A landscape with many valleys, sampled at points; each row gives a point and its height.
From any point a ball rolls to the lowest of the 2 points nearest to it. It stops when none of these is lower. Distance is the straight distance between rows; heights are no part of it.
tezu height 2.73: [161 116  97 174 138 106 120 130  95 138 124 167 103 171 155 166 185 111
 144  85 104 134 160 163 117 130 145 143 111 135 149 165 148 135 143 178
 152 102 105 102 108 140  79 132 124 150 166]
Dusu height 4.80: [139 130 169  89  74 153 131 135 133 112 136 138 143 154 144  76 165 158
 116 152 144 153  80 177  70 142  88 127  94 108  94 152 164  77 175 144
 200  82  75 149 149 128 186 163 132 148 151]
Safon height 5.93: [137 138 140 175 176 156  64 141 156 140  59 118  85 171  92 142 137 145
 185 100 143  84 113 124 143 126  73  94  88 114 182 145 159 112 178 144
 133 101 124 114 112 115 158 156  40 147 123]
Felo height 7.52: [125 148 184 131 135 122 103 174 140 122 106 114 135 131  91  79 107 136
 164 122 139 102  96  63 137 101 114  88 101 125 105  95 113 109 129 106
 103 123 144 134 136 124 192  91  96 118 122]
Gof height 5.00: [158 137 104 125  97 145 143 142 125 174 114  95 139 115 158 137 121 124
 133 102 133 116 136 125 112 120 137 157 141  88 182 158 158 149 129 168
 148  84 155 143 165 120  94 148  98 103 137]
govu height 3.08: [124 108  68 136 114 101 145 123 100 108 181 138 143 107 148 131 134 111
 178  57 126 167 161 123 116 173 164 148 148 115 153 132 117 182  57 100
 168  87 148 121  86 104  94 131 179 137 133]
dulob height 2.91: [164 116  68 203 154 110 128 134  65 165 113 143 130 171 160 168 153  76
 170  70 120 140 153 154 143 101 153 138 106  94 149 164 119 121 162 178
 154  93 123  96 107 113 133 170  89 161 133]
Lilur height 5.73: [128 157 171 100  99 143 115 171 148 177  98 103 118  97 141 109 148 150
  74 125 124  76 139  52 134 114 128 124 134 130 165 134 137 159 113 140
 118 108 170 146 168 171 111 102 107 101 181]
guvul height 7.29: [155 134 167  82 134 100 125 114 143 104 167 102 148  38 102 120  80 149
 133  95 118 146  88 114 108 140 105 142 166 116 157 145 124 145  34  84
 118  89 133 101  95 113  97 101 175 111 104]
Kiti height 5.55: [125  90  86 136 133 124 126 119 134 107 120 190 102 172 145 124 155 158
 116 122 150 216 140 186 135 157 108 140 112  99 102 108 162 115 142 128
 174 121  76 116  93 103  94 183 141 178 151]
tof height 3.22: [120 101 130 121 135 101 140  95  89 117 140 191  85 195 144 121 186 129
 102 149 105 159 176 151 119 117  81 111 120 145  76 100 105  90 165 151
 166 165  60 109 113 129 163 151 151 179 136]
veva height 4.23: [112  96 114 100 190 161 148 120  74 148 149 148 128 146 164 133 120  72
 165 108 121 209 145 170 133  94 110 110 140 121  86  47  82 102 160  99
 133 126  61 117 107  84 186 184 116 205 119]
fiva height 3.02: [171 145 144 166  66 165 161 111  79 151 164 113 130 196 130 126 190  84
 125 115  98 127 193 119  73 127  95 122 127 145 117  79 128  66 128 144
 165 116  90 109 153 179 169 111  95 116 149]
Bagib height 4.03: [ 58 159  71 137 103  97  92 107 171  79 157 161 129 169 102 121 160 164
 124 165 142  89 162 103 131 137 162 134 139 130 107 142  99 127 123 140
 158 162 137 177 143 144 138 156 160 145 119]
delid height 5.99: [148 137 171 114 126 158 122 128 114 178 119  79 131 103 149 112 138 110
 130 124  93  82 168  64 120  84 113 129 126 139 163 100 111 140 110 123
 122 131 147 118 158 186 128  86  83  82 159]
Gibu height 4.27: [176 110  93 127  87 156 135  78 155 104  83  73 131 136  67 133 127 116
  92 126 147 144 206 161  93 182 140 192 147 131 172 117 215 126  64 120
 126 112 140 110 151 116  55 108 105 105  73]
pami height 6.57: [126 153 123 177  85 124 104 143 102 176 104  85 117 165 136 159 171  85
 104 121  94  67 182 133 149  86 147 134 128 140 166 174 121 128 161 174
  82 189 157 135 153 195 123 111  85 101 139]
Zase height 3.74: [186 124 181 151  95  85 111 163 143 100 116  98 181 123  82  81 125 147
  97 112 105 112 145  91  93 130 169 140 120 155 137 148 123 135   9  62
 111 153 147 131 140 210 105  65 149 133 118]
Zez height 3.98: [152 128 107 201 102 131 141 110  76 152 163 140 144 210 134 144 195  83
 135 111 110 127 180 151  93 100 132 126 108 144 117 126  82  78 170 181
 155 135  98 108 134 188 181 134 103 126 141]
Gaf height 3.55: [152 138 116 125 120 101  98 102 145 103 135 123 131 117 135 139 180 110
 151  93  96 123 189 156  74 144 111 155 161 152 174 147 168 150  51 129
 152  84  99  96 151 111  64 107 143 136 120]
ref height 3.75: [111 142 109 110 130 140 129 112 142 118 132 138 127 117 152 134 125 145
 125 154 133 124 140 164 115 122 112 154 137 134 137 116 145 148 146 116
 142 133 115 140 147 104  96 130 127 116 104]
zana height 4.22: [107 128 131 100 132 174 143 178 149 133 134 120 179 115 161 107 124 181
 132 116 147 105  87 130  99 138 142 124  83 122 135 161 129 128 167 135
 142  79 137 160 147 135 133 155 110 110 152]
Luf height 7.77: [120 152 120  93 184 139  96 113 159 114 137 117 126  57 115 160  89 113
 187  78 143 118 133 108 116 136  98 116 154 146 157 161 123 182  77  97
 156 114 142  96 113  83  64 112 118 135 112]
vake height 4.91: [110 107  83 159 126 124 156 110  93  97 152 174 185 163 138 139 135 136
 100 153 121 139 138 161 120 148 207 124 106 159  66 109 106 133 142 111
 131 162 144 150 125 161 118 107 166  98 112]
maf height 2.72: [144 148 134 119 159  89 112 105 121  73 148 131 176 116 119 151 116 117
 186 107 129 135 113 163  97 117 107 134 115 141 112 189 126 121 111 118
 115 132 105  91 137 109 124 118 131 140  67]
renif height 6.02: [128 121 133 130 132 141 121 116  80 182 142 103 104 173 140 175 149  97
 100 147  75 102 151 161 140  79 113 121 124 138 131 169 124 108 188 166
  95 166 105 111 158 189 160 147  75 124 155]
tiri height 5.41: [148 114 125 124 135 117 135  99 116  85 129 136 163 103 109 125 109 138
  99 108 143 187 105 165 110 171 140 169 130 134 127 139 143 175  79  81
 136 102 142  93  94 111  57 104 172 121 105]
Bop height 5.66: [162 120 149 102  79 111 147 101 130 129 113 127  84 119 128 115 120 140
  93 142 137 174 140 119 130 144 110 168 148  84 174  94 168 161 112 136
 153  89 124 113 107 114  97 133 137 137 151]
Gez height 4.58: [162 108 120 162 116 133 143 107 104 100 108 140 182 167 114 123 143 127
 102 146 118 121 152 177  96 157 160 151 128 168 104 114 140 120 109 118
 118 138 137 122 154 190  85  88 141  89 102]
Neru height 7.35: [106 153 168 101  89 125 108 150 179 134 112 111 110 116  74  78 118 171
 104 167 135 105 117  62 143 121  94 111 131 115 140  85 120 126 103  94
 118 145 140 159 133 136 179  95 114 116 139]
ganir height 6.43: [ 74 112  97  82 190 124 169 148 127 117 163 158 136  81 163 155  88 123
 107 139 140 146  48 118 206 146 169 104 145 121  59 131  96  91 162 155
 102 164 112 146  88  96 185 150 165 145 141]
bon height 5.33: [136 104 178  76  73 121 142  98 143 145 115 129  77 111  88  91 118 178
  37 178 137 174  99 122 123 152 102 159 143  88 156  97 180 149  97 101
 129 101 115 123  80 150 111 115 184 134 159]
fidez height 7.13: [124 165 163 110 116  77  97 123 156 119 161 120  95  89 109  98 158 130
 142 119 141 128 115  76 102 135  72 129 170 105 142 170 122 132  81 152
 160  84  99 124 123 110 146 126 162 159 163]
daka height 6.62: [ 76 108 101 141 181 163 117 183 145  94 108 150 146 149 119 105  87 178
 162 167 171 130  59 137 180 135 166 100  68 146 103 114 107  92 191 120
  93 121 143 160  90 106 197 150  99 120 112]
fiku height 8.40: [ 79 114 133  92 130 127 156 130 176 107 154 151 121 109 138 105  94 157
  95 162 179 133  90 107 166 162 146 135 142  90 102 106 113 123 141 129
 147 132 137 156 108  90 143 156 181 125 140]
Virov height 7.78: [135 139 142  94 145  94 139  93 111 150 135  92 123  80 128 131 110  94
 123 150  57  99 143  91 155  68 135 141 177 145 143 121 115 171  89 116
  58 164 148 111 139 130 150 105 128  97 105]
Gusit height 4.42: [ 66 154  77 106 141 155  98 120 158 137 139 121  90 138 141 138  99 138
 164 148 129  92 130 121 146  90  98 128 133 107 157 105 113 107 183 139
 135 122 127 172 151  80 176 185  80 131 115]
fav height 5.95: [111  99 149 165 158 136 143 179  82 135  84 138 131 146 163 128 119 116
  79 146 111  99  89 152 174 111 165 109  76 151  80 134  97 123 189 140
  76 167 132 118 108 171 150 140 127 122 145]
tamog height 7.19: [134 133  81 175 102 107 137 139 115 122 123 127 182 162 112 150 130 134
 117 138 133 103 114 126 140 109 196 137 142 122 138 176 130 131 131 157
  83 147 187 142 171 148 110 124 118 102  85]
Big height 6.65: [ 87 153 137 192 126 105  79 141 162 101  92 140  87 173 105 112 140 124
 134 131 118 108 172  90 126 132 101  98 105 164 117  90  98 128 131 127
 140 165 134 149 128 141 127 110 124 156 133]
ligi height 6.87: [143 113  78 160 159 116 127 122 113 114 115 139 173 119 134 176 115 118
 129 108 132 135 115 142 141 141 202 143 124 145 139 171 149 176 118 117
 106 132 155 133 143 112  52 115 136  99 112]
sol height 4.49: [124 137 133  80 120 191 162 149 135 150 179 131 168 109 181 128 144 160
 124 162 115  95 124 148 108 105 139 121 103 139 111 121 113 113 184 117
 155 101 148 173 165 181 152 137 112  74 157]
Vumog height 3.84: [105 118 119  79 115 150 186 147 125 124 185 134 186  67 164 111  85 163
 148 119 134 142  89 144 115 152 172 139 114 105 131 139 127 142 126 123
 162  92 168 149 123 115 138 150 163  92 130]
Megad height 2.21: [121 149 124 149 170 124 101 131 121  72 169 156 176 140 118 117 124 151
 182  94 143 143 117 112  80 139 131 113  97 173  72 126  74 114 106 103
 155 128 140 130 108 145 127  75 135 143 101]
kir height 7.74: [154 138 200 109 144 148 144 147 113 127 130 112 111 102 152  84 103 105
 139  97 122 123  93  58 129 100  99 102 118 121 116  73  82 137 118 100
 124  86 115 107 129 143 160 102 112 140 160]
kubit height 3.11: [141 130 119  60 147 186 149 127 115 179 132 100 110  83 164 158 121 123
 101 154  94  92 132 161 143  96 116 145 141 142 156 151 156 151 188 130
  95 130 122 131 161 144 103 142  90  79 148]
pafor height 6.00: [160 112 115 128  72 149 165 124 120 138 137 161  99 144 147  79 145 134
  82 134 124 163 170 100 101 174 121 136 148 107 149  69 130 125  84  94
 174  72 133 134 109 148  82 121 161 119 183]
det height 2.57: [103 134  71 137 134 119 138 136 115  67 175 155 188 114 116 119 129 134
 172  90 145 166 147 109  79 194 166 121 112 146  98 128  82 155  68  88
 179 112 140 134 106 138  99  97 155 143 101]
zamel height 5.59: [140 124 116 184 125 202  66 153 172 156  63  82 103 184  69 122 130 156
 179  99 155  81 148 110 120 146 116  99  99 151 200 129 178 112 151 143
 127 123 166 123 148 142 113 131  41 116 121]
zubas height 4.21: [187 117 151 162  85 103 147 128 110 102 145 133 193 154 101  96 163 122
 108 118 101 115 153 147  62 134 169 161 127 168 104 120 130 101  56 103
 126 150 130 130 128 230 130  60 160 107 108]
nudit height 1.38: [192 111 165 156 110 107 113 125 114 142  96 136 107 159 119 151 181 124
 103 101 129 128 149 167 101 136  78 143 114 132 138 154 190 126 129 163
 130 125 100  95 133 151  90 111 135 146 146]
kimif height 7.46: [128 125 145  98 182 104 147  79 102 128 137 126 137  48 136 149  89  84
 139 131  86 144 117 122 155 103 137 136 159 157 108 120 109 177  91  66
  72 152 116  87 101 102 115  89 169 125 100]
Mep height 3.69: [133 106 145  50 175 167 169 143  77 155 174  96 144  86 183 150 122  99
 117 164  60 114 113 179 125  68 135 134 140 161 108 160 135 145 192 142
  81 107  88 119 157 137 154 145 133 108 150]
nud height 6.03: [129  75 104 132 172 159 133 116  87 138 116 172 147  88 173 162 108 117
 125  87 125 173  81 157 179 132 153 127 136 123  87 125 144 171 129 105
 103 139 123 120 103  86  85 156 152 138 119]
Fudib height 4.28: [126 136 151 181 148  75  82 114 159 117  59 137  67 152  85 153 123 126
 119 177 137  99 119 143 175 119  74 108 120 125 117 152 148 121 159 137
  96 186 117 129 103 106 102 138 111 167 129]
ratov height 5.31: [124 117 146 147 113 171  93 140 171 119  72  91 122 164  71 111 106 175
 152 125 179 102 114 123 130 136 109 117 111 144 157 114 184 124 148 106
 118 156 137 119 162 116 114 110  69  92  87]
Gofer height 4.50: [120 143 107 131  84 129 109 118 144 108 126 166 127 198 119 120 197 168
 124 176 143 131 114 183  84 144  89 124 117 130 110 171 157  87 179 170
 198 123  71 151 143 135 171 175 127 159 131]
tilob height 5.86: [204 149 186  96 137 128  99  97 115 150 103  86 123 127 135 143 151 103
 159 106  94 122 149 146  93  84  67 122 153 140 149 160 165 104 109 135
 138 138  69  72 163 145 124  95  81 142  90]
befid height 4.94: [121 135 151 146 139  70 117 164 154  87 125 143 151 105 110 125 140 153
  80 158 137  88  82 110 149 135 167 104 105 148  91 186 112 125 137 155
  85 190 148 150 122 166 124 114 174 123 119]
Kor height 4.70: [145 137 183 132 174 109  85 125 121 148  85 107  68 142 116 150 125  98
 144 132 119  98 109 131 144  85  73 112 114 129 138 135 134 118 152 135
  99 163  87 108 127 108 130 123  88 160 121]
mifu height 5.12: [185 108 169 107 152 163 108 107 135  91  74 126 131 110 107 120  88 132
 120  95 176 186 114 168 105 154 111 139 122 142 131 123 151 159  62  83
 131 118 128  61 117 107  31  87 139 129  85]
sime height 2.34: [120 127  94 120 106  90 149 129  99 113 187 155 130  96 159 138 131 112
 182  74 135 164 130 123 104 165 142 118 135  87 128 160 136 116 106 152
 180 101 131 138  94  84 140 171 195 154 135]
Kufi height 8.02: [127 121 182 106 125 113 154 153 119 127 156 126 130 101 154  99  99 114
 128 100 152 133  67  62 146 134 124 102 128  76 111 106  82 123  97 147
 135  69 131 109  84 117 158  97 179 149 174]
zipe height 4.79: [141 132 159  52  97 186 175 125 124 153 147 111 130  98 152 104 124 145
 107 166 104 137 106 136  92 110  99 130 122 104 138 114 152 115 146 120
 145 101 110 152 162 145 179 142 130 105 159]
mava height 1.66: [113 140 137 138  54 120 118 139 147 128 106 120 145 153 106 119 165 172
  55 172 141 109 119 128 130 147 161 126 110 134 129 159 158 136 159 150
 134 148 152 166 164 187 139 125 128 114 144]
Mafez height 7.93: [103 131 122 102 183 144 101 121 165 120 150 133 106  57 114 121  56 129
 159  91 172 152 114  82 161 146 109 120 143 131 129 104 105 180  92  54
 141 128 147 143  83  63  77 129 128 142 120]
fudi height 6.47: [102 145 107 174 124 155 120 137 161 116 127 156 106 155 118  94 160 150
 115 129 140  96 196  76  96 156 133  98 107 156 120  73  96 125 111  98
 174 119 145 161 145 163  85 107 107 141 159]
nanut height 4.52: [155 122 115 116  79 166 142  87 171 124  91  87 104 147  84 127 110 145
  79 153 138 151 177 141 109 171 110 174 142 121 160  58 188 139 113  89
 121 151 131 125 145 140  68 114 116  79  95]
Norom height 6.37: [126 149 142 155 120 145 132 164  94 196 104  88  99 136 171 136 137 102
 108 111  92  70 161  92 163  86 145 114 123 128 152 114  97 144 159 153
  77 146 178 118 132 183 139 105  86  87 159]
pibu height 4.08: [ 91 130  77  84 146 154 118 112 168 132 119 135  84 117 145 125  84 156
 144 159 151 143 128 171 134 131  82 138 122 104 136 102 153 120 190 105
 149 149  75 161 143  71 115 184 102 132 113]
zep height 0.98: [ 75 140  96 140 152 137 130  94 124 137 120 137 145 128 133 113  66 109
 158 127 129 154 126  81 150  93 144 122 137 125  88  48  64 139 109  76
 123 155 141 152 120  96 162 106 111 115  83]
fozop height 5.14: [138 120 142 108 100 138 134 144 158 101 135 174 105 162 135 101 130 182
 131 133 183 178 106 174  81 182  86 132 113  86 117 126 164  89 157 123
 198  74  77 136 117  99 112 178 143 177 163]
nogid height 8.06: [ 80 126 116 109 188 144 115 157 163 110 155 140 144  79 139 110  78 158
 147  93 161 119 117  51 139 158 122  99 101 154  98  87  73 164 111  96
 145 130 163 139  92 119 116 102 150 148 128]
zor height 6.90: [176 130 151 210 104 124  95 132 102 153  57  78 117 187  85 145 135 108
 158  93 133  93 132 101 155 129 123 116 114 108 158 137 146 106 142 159
  77 173 175  97 129 173 139 127  67 140 106]
zusu height 6.85: [110 171 127 154 107  90  98 114 159 112 123 142  95 151 109 101 154 127
 142 135 138 115 167  78 111 137  78 109 141 124 148 120 116 128  86 128
 171 116 111 132 136 112 148 132 119 173 129]
nifod height 7.53: [162 127 168  93 180  88 118 120 146 113 165 118 130  29 109 159  86 116
 187  81 145 120  75 115 135 165  97 118 145 113 145 187 132 147  78 114
 116 102 148  91  85  94  68  88 162 133 119]
mov height 3.59: [148 107 113 133 132 141 144 147 118 108 111 116 184 155  98 117  75 131
 177 129 185 145  50 185 137 110 164 127  99  90 121 141 131  82 176 143
 113  91 147 137 130  75 178 161 102 115  72]
buro height 7.38: [137 158 151 108 111 113 123 126 139 101 163 126 159  78 126  80 115 148
 145 100 102 149 112 104  66 138  96 112 136 138 151 142  99 128  44 103
 174  61 106 125 117 117 139 113 179 137 139]
Poko height 5.06: [128 116 192  59  60 167 141 122 151 146 111 105 119  96 110  85 116 174
  66 162 136 152  76 117 113 139  78 141 128  95 128  96 167 135 144 106
 138  93 104 151 127 164 147 119 129 104 167]
sur height 2.87: [120 158 138 106 141 130 147 157 134 102 140 107 149 142 103 121  84 128
 201 172 172 112  27 172 119 110 142 111  98  97  98 159 122  39 166 170
 114  95 120 152 123  71 243 170 137 137 100]
Bube height 3.27: [152 129 117 142 162 115  92 104 149  89  91 123 151 115  88 142  91 130
 160 136 153 123 112 162 144 115 133 138 135 153 120 150 139 142 111 100
  94 162 132 110 159  93  88 116  89 110  52]
Ked height 2.66: [114 136 109  93  92 169 161 140 115 173 122  98  96 118 160 162 121 142
  52 181 129  90 113 133 164 106 140 131 134 102 165 153 161 144 188 159
  89 141 151 164 162 134 124 173  89  82 158]
rida height 4.59: [162 164 135 133  71 110 140 134 162 143 113 103 161 125  80 114 131 144
 157 113 169 115  99 119  98 133 129 129 148  67 170 189 158 121 121 151
 139  87 169 145 170  95 135 131  96 112 115]
pef height 4.73: [ 83 145  92 162 151 143  80 141 148 135 110 119  87 163  86 135 100 151
 168 169 143 112 129 128 162 111 113 116 115 142 160 111 119 125 189 107
  94 163 146 158 129  88 164 147  69 109  73]
befan height 5.69: [109  81  53 161 111 127 171  94  68 145 174 188 154 137 165 157 185 114
 114 119 108 175 170 162 158 125 218 140 139 143  77 108 103 146 132 120
 121 170 132 130 111 133 113 152 174 129 149]
Libot height 2.81: [107 132 136 148 132  92 110 115 148 143 107 118  76 116 107 119 123 119
  88 131 116 108 182  74 141 131 132 138 150 118 171  85 104 169  81 104
 117 161 160 142 141 139  77  96 148 126 139]
kura height 4.62: [167  90 169 107 166 141 181 121  50 162 174 131 130 121 169 162 151  78
 117 149  69 136 152 177 113  70 145 151 124 185  97 137 135 133 169 123
  92 133  88  78 150 168 138 106 140 105 143]
Rofed height 3.78: [152 146 150 182 153  50  68 116 157  84  67 144 122 150  54 150 127 111
 150 152 152 101 134 157 156 119 118 122 124 141 108 147 141 124 119  93
  77 197 116 112 145 114  89 119 135 144  67]
kofuf height 6.60: [122  95  68 147  84  71 148  90  95 133 171 168 103 152 135 141 194 112
 111 149  84 156 188 160 137 111 170 167 158 136 125 122 132 142 124 147
 148 150 110 108 133 123 136 146 181 162 140]
reki height 2.36: [174 163 114 148  44 154 145 119 119 140 144 126 119 175 141 103 215 100
 128 116  93 137 202 123  64 145  96 136 154 132 162 105 145  96  80 161
 198  66 112 135 160 153 145 131 111 125 167]
gamil height 6.38: [141 150 146 200 147 139  67 167 117 183  75  85 102 165 110 145 172 118
 152  86 129  79 127  99 160 100 108 104  95 130 188 168 124 106 161 160
 108 130 154 126 126 179 152 134  48 135 152]
Dol height 1.02: [147 131 180 154 104 105 103 151 146 121  76 130 119 163 112 132 157 157
  85 128 134 107 108 142 107 165 122 131 101 145 120 159 160 126 129 137
 122 157 134 119 141 185  86 104 150 133 142]
Nase height 5.42: [ 90 131 171 164 171  92 127 198 123 120 115 141 128 109 153 121 128 145
  97 121 123  65  74  88 175 141 160 108  85 163  86 166  74 132 157 170
  97 163 154 121  92 164 138 105 162 126 157]
mufi height 7.18: [110 122  85 189 104  66 124 103 117 121 136 170  91 175 136 141 211  94
 115 132  86 107 223 138 127 144 178 146 142 151 125 124 118 143 114 158
 155 156 113 132 126 162  78 132 171 172 180]
kufo height 1.30: [130 128 108 161 170 105 139 141  89 151 133 133 116 162 151 155 125  87
 167 111 129 151 118 171 150 102 128 132 147  87 115 148  92  87 170 185
 157  98 104 128 111  98 186 187 111 185 133]
fiv height 6.41: [ 78 124 117  89 160 142 168 176 122 139 192 144 168  89 196 124 121 136
 163  97 111 112 112  89 138 140 158 106 124 119 100 139  73 113 162 166
 156 114 129 151  97 143 165 142 166 132 173]
Vuke height 3.96: [151 132 111 127 131 130  89  99 178 107  96  96 124 133  82 147 148 125
 140 130 139 115 194 153  74 142 122 151 150 153 166 143 184 133  54 117
 122 126 120 110 181 148  66  96  89 120  92]
fasan height 4.04: [144  99 154 124  97 122 144 107 125 128 133 161  93 209 133 155 203 134
  74 162 122 170 161 195  89 143  75 131 117 114 110 140 171  90 183 161
 181 132  68 117 134 140 166 168 120 163 158]
kubud height 3.28: [113 142 116 109 127 107 158 120 130 115 152 126 174 114 145 124  86 109
 175 120 161 151  89 126 146 126 150 121 130  77 108 156 105 106 114 159
 137  88 159 144 118  79 164 157 166 128 118]
pugus height 4.82: [181  90 148 115 140 165 132  93 147 113  66 106 109 134 110 139  90 140
  87 128 160 163 134 187 124 167 109 161 132 148 148 110 209 162 125 106
 132 141 122  94 127 137  43 111 124 115 105]
Feso height 5.02: [ 99 113 113 171 140 170  88 161 137 111  97 123 125 180  65 116  93 183
 149 157 159  99 101 148 137 113 142 101  91 173 157 129 158 103 177 101
  63 162 164 135 141 136 159 142  70  77  60]
Nolu height 3.09: [137 137 121 153  54 122 138  90 118 148 114 100 108 191 106 139 163 113
 111 163  89 116 173 126 109 119 106 143 134 128 125 120 150 107 133 144
 115 165 134 117 168 160 177 123 107 116 105]
zodi height 2.28: [ 97 145 109 143 135 138 116 120 143 165  97 113  77 124 128 130 103 105
 125 131 128 117 185  54 182  99 144 144 160 103 159  49  92 168 110 102
 108 153 177 143 131  89 105 101  83  97 118]
Detu height 6.36: [ 95  97  94 153 166 178 140 191 108 131 123 150 141 180 158 108 121 158
 104 160 143 110  92 157 172 124 171  99  71 161  98 126  82  85 197 134
  98 138 151 152  92 170 194 155  97  89 128]
zot height 2.14: [103 141 103 139  68 147 105 129 152 160  95 113  96 156  92 156 159 149
  65 177 128  96 137 135 164 127 117 123 120 112 158 148 176 131 180 170
 101 169 146 146 160 156 119 157  95 115 146]
tonef height 6.04: [151  87 115 145 129 114 120 103 120 106 107 182 119 111 141 154 115 138
 113 123 163 213 102 204 153 154 135 148 128 103 111 122 167 147 135 130
 137 131  96 108  91  68  59 166 159 147 117]
Libi height 6.26: [126 134 131 131  82 126 152 121 127 126 145 147 117 132 148  72 163 141
 103 145 105 125 162  71 103 140 123 114 134 141 131  74  93 130  92 114
 166 115 131 143 126 175 141  89 139 124 170]
kiz height 3.31: [134 146 159 132 140 108 115 132 143 107 113 107 125 104  98 111 117 131
 119 135 113 120 156 114  96 130 118 132 124 165 132 123 106 155  66  83
 107 166 130 128 148 178  95  81 149 139 109]
Bofe height 6.17: [113 102  95 112 158 138 119 102 128 136 133 144 107  58 144 155  95 114
  93 114 129 170 138 123 174 142 154 147 169 147 148 110 156 210  77  75
 108 152 154 108 108  98  37 112 170 124 136]
fofu height 5.75: [113  82  74 109 131 158 158  90 123 120 161 160 137 102 137 143 140 137
  97 129 119 177 160 158 101 175 176 167 165 145 125  91 157 178  70  59
 142 119 138 120  98 127  43 114 173 112 130]
Dip height 4.43: [ 59 150 102 164 125  77  90 147 168 101 158 152 142 135 141 122 166 170
 118 172 108  76 124 111 150 133 158 119 126 152  98 200  91 109 151 165
 131 191 120 166 128 152 166 127 168 143 127]
pufak height 5.15: [146 108 131 158 145 118 159 126  44 168 168 131 118 176 146 171 169  82
 127 125  81 144 163 191 113  81 137 134 122 157 121 154 117 113 189 176
 119 118  79  76 124 143 161 143 113 157 140]
fulik height 1.70: [108 131  90 132 129 158 149 123 120 145 135 134 129 120 158 107  91  99
 150 107 122 141 172  62 139 124 152 122 157 108 128  50  67 159  93 103
 138 131 181 145 125 114 117 123 110 119 128]
motof height 2.96: [191 141 125 148  63 108 142 119 116 142 110 103 120 156 119 137 157 102
 145  97 101 142 201 134  90 138  96 143 150 114 180 102 169 129  67 165
 152  81 129 102 152 108 113 114 122 128 116]
gen height 3.66: [ 84 147  48 140  77 105 118  74 150 128 132 133 100 172 114 132 144 132
 102 178 115 115 202 119 124 118 134 141 156 133 143 101 112 128 118 130
 139 162 130 160 167 136 149 141 132 120 111]
kaliv height 8.21: [ 59 139 107 101 153 138 115 170 199 122 163 134 146 105 118 118  87 160
 134 137 174  92  85  61 176 145 145 112 124 130 101 105  73 112 140 124
 116 135 171 157 104  78 162 129 138 118 108]
Feb height 4.10: [157 144 135 155  97  94 124 130 159 115  94 127 153 169  74 122 108 133
 171 137 193 120  71 167 121 133 118 136 103  74 136 172 156  80 154 165
 122  97 143 139 126  71 166 147 106 116 107]
Gofu height 7.20: [128 140 172  79 108 120 135 123 176 135 122 100 116  65  91  74  89 138
 113 148 168 129  98  65 121 122  89 126 149  96 172 105 130 135  87  83
 131  85 130 152 123 101 130 120 125 118 144]
mozig height 5.25: [160 139 192 116 144 148 110 123 108 186 110  97  76 129 149 148 142  71
 144  99  92 119 162 117 120  76  58 116 149 116 153 111 137 140 140 143
 112 122  93  86 141 118 152 130  81 140 145]
deru height 5.29: [127  88 113 129 151 163 146 119  83 149 138 164 123 121 183 135 126 103
 146  72 126 220 145 145 143 121 117 113 151 116  94  67 112 139 114  98
 139 115 101 109  91  89 112 164 134 152 142]
riv height 5.43: [129 169 145 100  78 128 130 148 132 184 122  94 138 104 147 116 189 122
 110 107 123 103 126  81 124 117 139 120 153 106 166 191 157 158 124 195
 144  69 145 145 161 142 148 133 118 103 195]
gavam height 6.86: [ 99 127 121  66 186 133 175 142 121 105 171 128 141  43 164 151  51  88
 159 126 129 165  62 148 164 138 164 116 149 106  68 117 117  95 149 105
 104 134 122 151 114  53 164 158 190 143 111]
lemi height 7.02: [147 137 182  67 111 116 149 132 144 150 140  92 167  51 124  92 108 137
 122 132 111 104  78  81 133 106 132 140 148  96 154 148 125 138  93 127
 106  95 157 136 142 126 147 116 141  91 143]
vid height 6.56: [109 117  74 152 187 166 115 138 132 135 116 125 146  79 164 179  95 123
 102 100 145 118 127 130 180 141 176 121 140 171 140 157 144 207 124 104
  96 153 162 131 108 116  14 130 112 117 137]
kudo height 6.78: [ 93 134 160  72 141 124 144 151 145 132 177 108 150  60 173 110 101 135
 123 122  98 110  87  64 143 120 131 112 125 131 115 140  85 123 116 142
 123 119 141 143 109 152 171 102 163 109 147]
dozu height 8.63: [109 107 139  88 116 108 161 107 142 111 135 133 149 112 105 128  87 142
 102 202 179 126  37 156 166 153 151 129 155  89 112 147 146  98 164 151
  86 143 125 148 122  68 156 145 145 114 125]
maral height 1.97: [158 140 149 103 164 105 130 150 106  95 148 118 161 123 124 133 122 111
 196 115 130 127  71 177 105 105 100 127 103 114 104 190 137  74 160 158
 126  99  98 128 136  87 185 169 130 154  93]
poduf height 2.99: [141 114 136 119 175 129 163 142  66 135 173 155 118 162 181 135 152  79
 166  91 107 170 146 163 101 101 111 113 131 134 100  96  73  84 144 141
 170  96  78 105 125  98 179 160 127 190 155]
Fod height 7.15: [110 128 160  62 203 120 124  99 139 111 151 134 118  59 132 151  69  93
 136 140 111 160  59 139 177 135 109 113 151 152  81  90 118 119 134  91
  72 148 110 114  91  65 143 117 176 139 109]
rad height 5.94: [ 82 124 114 107 185 137 150 192 133 123 158 130 155  70 185 155 111 135
 120 103 109  92  76  98 200 133 187 116 117 150  82 168  82 110 169 189
  96 146 148 137  89 133 165 133 145 132 147]
Doz height 1.68: [103 143 126 145 179 114 118 116 132  74 141 127 188 103 104 127  70 125
 203  96 133 154 113  84 127 124 139 107 126 140  67  99  68 136  79  69
 128 139 135 116 108  92 162  78 138 130  61]
zag height 1.99: [123 105 146 159  85  88 134 100  86 142 111 140  76 187 124 139 177  98
  71 173  86 133 183 156 128 111 100 125 125 119 114 114 136 122 162 172
 124 197  96 114 129 163 148 137 152 167 138]

Where does a ball stop that starts at each point below?
Norom -> maral
vake -> zep
Detu -> zag
ligi -> reki
buro -> sime

Call two points neighbours if one is among the 2 nearest of the other. Go from one point of each pair to the other, from neighbour to neighbour, staying as low as possible. Name the highest point that can't be avoided.
reki and kufo -> pufak
Dol and guvul -> buro
zag and reki -> tonef
Dol and kufo -> dulob
sime and zep -> govu
